Points on a hilly landscape, in no order, each with its height.
From any point a climber steps to the highest of the 3 points nearest to it. It stops when none of these is higher. Distance is the straight distance between rows; heights are no part of it.
Rafeb (h 702): [  5  17 -16   2  -7  -4   9  -6]
tuku (h 728): [ -5   4   7  12  -6 -19   6  12]
riba (h 732): [-8 18 -4  2 13  5 -6 27]
bili (h 388): [ 16  -8 -16   0  15  -3  -2 -24]
gita (h 442): [-12   2 -14  -8  22  17   6  14]
tev (h 785): [ -9  -4  16  18   4   7 -16  21]
Zun (h 65): [-12  -3  -9   0  18   0  13  13]
gam (h 816): [-11  -7  11  37 -20   2  -4  -3]
zeme (h 220): [-14  -7  -9 -10  20  11  15   8]
ratap (h 479): [ 19 -20   5 -28   9 -15   2 -23]
tok (h 558): [ 13   0  -7 -25   3  11  -5 -18]
rubim (h 713): [  4   4 -12 -16  -9  11  10 -16]
kada (h 155): [-14 -16   7 -34  10   7  15   4]
letu (h 608): [-10  -1   0  51 -20  -1  -3  -8]
viba (h 743): [ -5  -4  19  17 -12 -13  -3  10]
mim (h 656): [ 16   8   8  19 -18  -5 -23  -4]
rumeb (h 512): [-14  -5  11  31   4  17 -20  15]
vekat (h 597): [ 12   4 -16 -12   3   8  -2 -18]
Rad (h 744): [-10 -10  17  25   0   1 -13  13]
Zavom (h 759): [  0   0  16  24 -23  -4  -5   1]
mosi (h 246): [-15 -10  -8 -11  10   5  21  -1]
topo (h 657): [  7  15   3  11 -17 -12  -4   5]
kon (h 476): [ 21 -16   7 -32   2 -26   8 -25]
feru (h 834): [-18  14  13  11 -15  21 -13  29]
Taka (h 737): [ -6  -2  12  13  -3 -16   4  17]
kaluz (h 463): [ 19 -10  -6 -19  12   4  -6 -23]
fefiz (h 776): [ -9  -8  17  29 -17  -3  -4   3]
kab (h 433): [ 17 -18  -8  -6  13  -4   2 -28]
Tef (h 710): [-13 -12  14  32   1   6 -12   8]
Pibuv (h 716): [  6   5  10  26 -26  -1 -17  -7]
rus (h 134): [-15 -11  -5 -21  18  16  11   6]
duba (h 481): [-15  -8   3  47   2   9 -10  11]
tizo (h 711): [ 17  11 -19   3   8  -3  -5 -15]
sek (h 366): [ 18  -5 -17   4  15 -11   0 -22]
kora (h 641): [-14  -9   4  49 -10   2  -3   1]
Koti (h 606): [-13   8 -11  -4  22   7   3  22]
Gari (h 653): [  5  11 -19  -9  -6   5   7 -13]
vab (h 683): [ 20  11 -16   8   9 -13 -11  -7]
det (h 865): [-13  17  10   6  -5  11 -14  32]
vobe (h 629): [ 12   4 -13 -15   1  10   1 -21]
gif (h 685): [  3   3   7  33 -25   5 -16 -13]
dakel (h 654): [ -5   6 -13  -1  -5  -1  21  -4]
Pami (h 731): [ -5   0   5   9  10 -10   3  21]
fod (h 482): [ 21 -11   1 -35  13 -11  -5 -16]
bosif (h 472): [ 20 -22  -1 -19  10 -10   2 -28]
kozu (h 19): [-11   2  -6   4  16  -7  15  12]
Rugas (h 798): [ -6   1 -10 -14  -8   8  19 -11]
Zalu (h 761): [ -8  -1  14  15   6   8 -19  22]
Gon (h 749): [-13 -12  13  36  -7   2  -5   3]
maf (h 480): [ 21  -2   0 -41   9  -5  -5 -12]
veru (h 144): [ -8  -4   6 -49   9 -10  23  10]
mizu (h 610): [ -9   3 -12  -4   0  -2  21  -4]
goga (h 618): [ 14  13   8  14 -19  -7 -18  -2]
Labus (h 465): [ -4  -5   3 -30  -8   7  16  -6]
lopo (h 149): [ -7  -8   9 -42   1  -3  22   4]
pobev (h 803): [-20   9  10  23 -11  27 -17  22]
goro (h 491): [ 20  -9  -2 -30   8   1  -5 -18]
reni (h 720): [ 16  18 -13   6   0 -10  -7  -3]
bako (h 547): [-7  4 -9  4 -1 -8 21  3]
rap (h 462): [ 16  11  -4 -48   1  -4   1  -8]
Mizo (h 515): [  9   1  -5 -28  -6  11   1 -16]
dufa (h 763): [ 11  17 -17   1  -2  -5  -2  -6]
ramug (h 658): [ 22  13  -2  11  -2 -15 -18  -5]
mup (h 767): [ -5  -1   8  39 -25   3  -7  -7]
sefen (h 413): [-12  -3 -11  -3   8  -1  21   3]
palo (h 142): [  1   6   3 -47  -6  -5  16   2]
bana (h 609): [-13  -8   8  36   2  13 -16  11]
Duz (h 171): [-16 -16   0 -21  11   9  18  -1]
fik (h 811): [ -7   8  11   8   9   3 -15  28]
Toso (h 703): [  2  12   3  10 -13 -17   6   7]
toze (h 514): [ 16   1  -2 -36   0   6  -7 -13]
nokon (h 715): [ -5   6   2   7  -3 -17   9  14]
bemo (h 777): [-5  7  6  6 15 -3 -9 29]
Dibi (h 483): [  4   3   1 -38 -11   7   6 -11]

Where does a climber stop that starts at each point below?
vab => dufa
maf => Rugas
gita => fik
nokon => gam
goga => gam
tuku => gam

Two climbers start at each pair of points below. Name the first point that both come to, or write -.
vobe and vekat => rubim
Toso and ramug => -
Gari and kaluz => rubim
palo and rap => tok
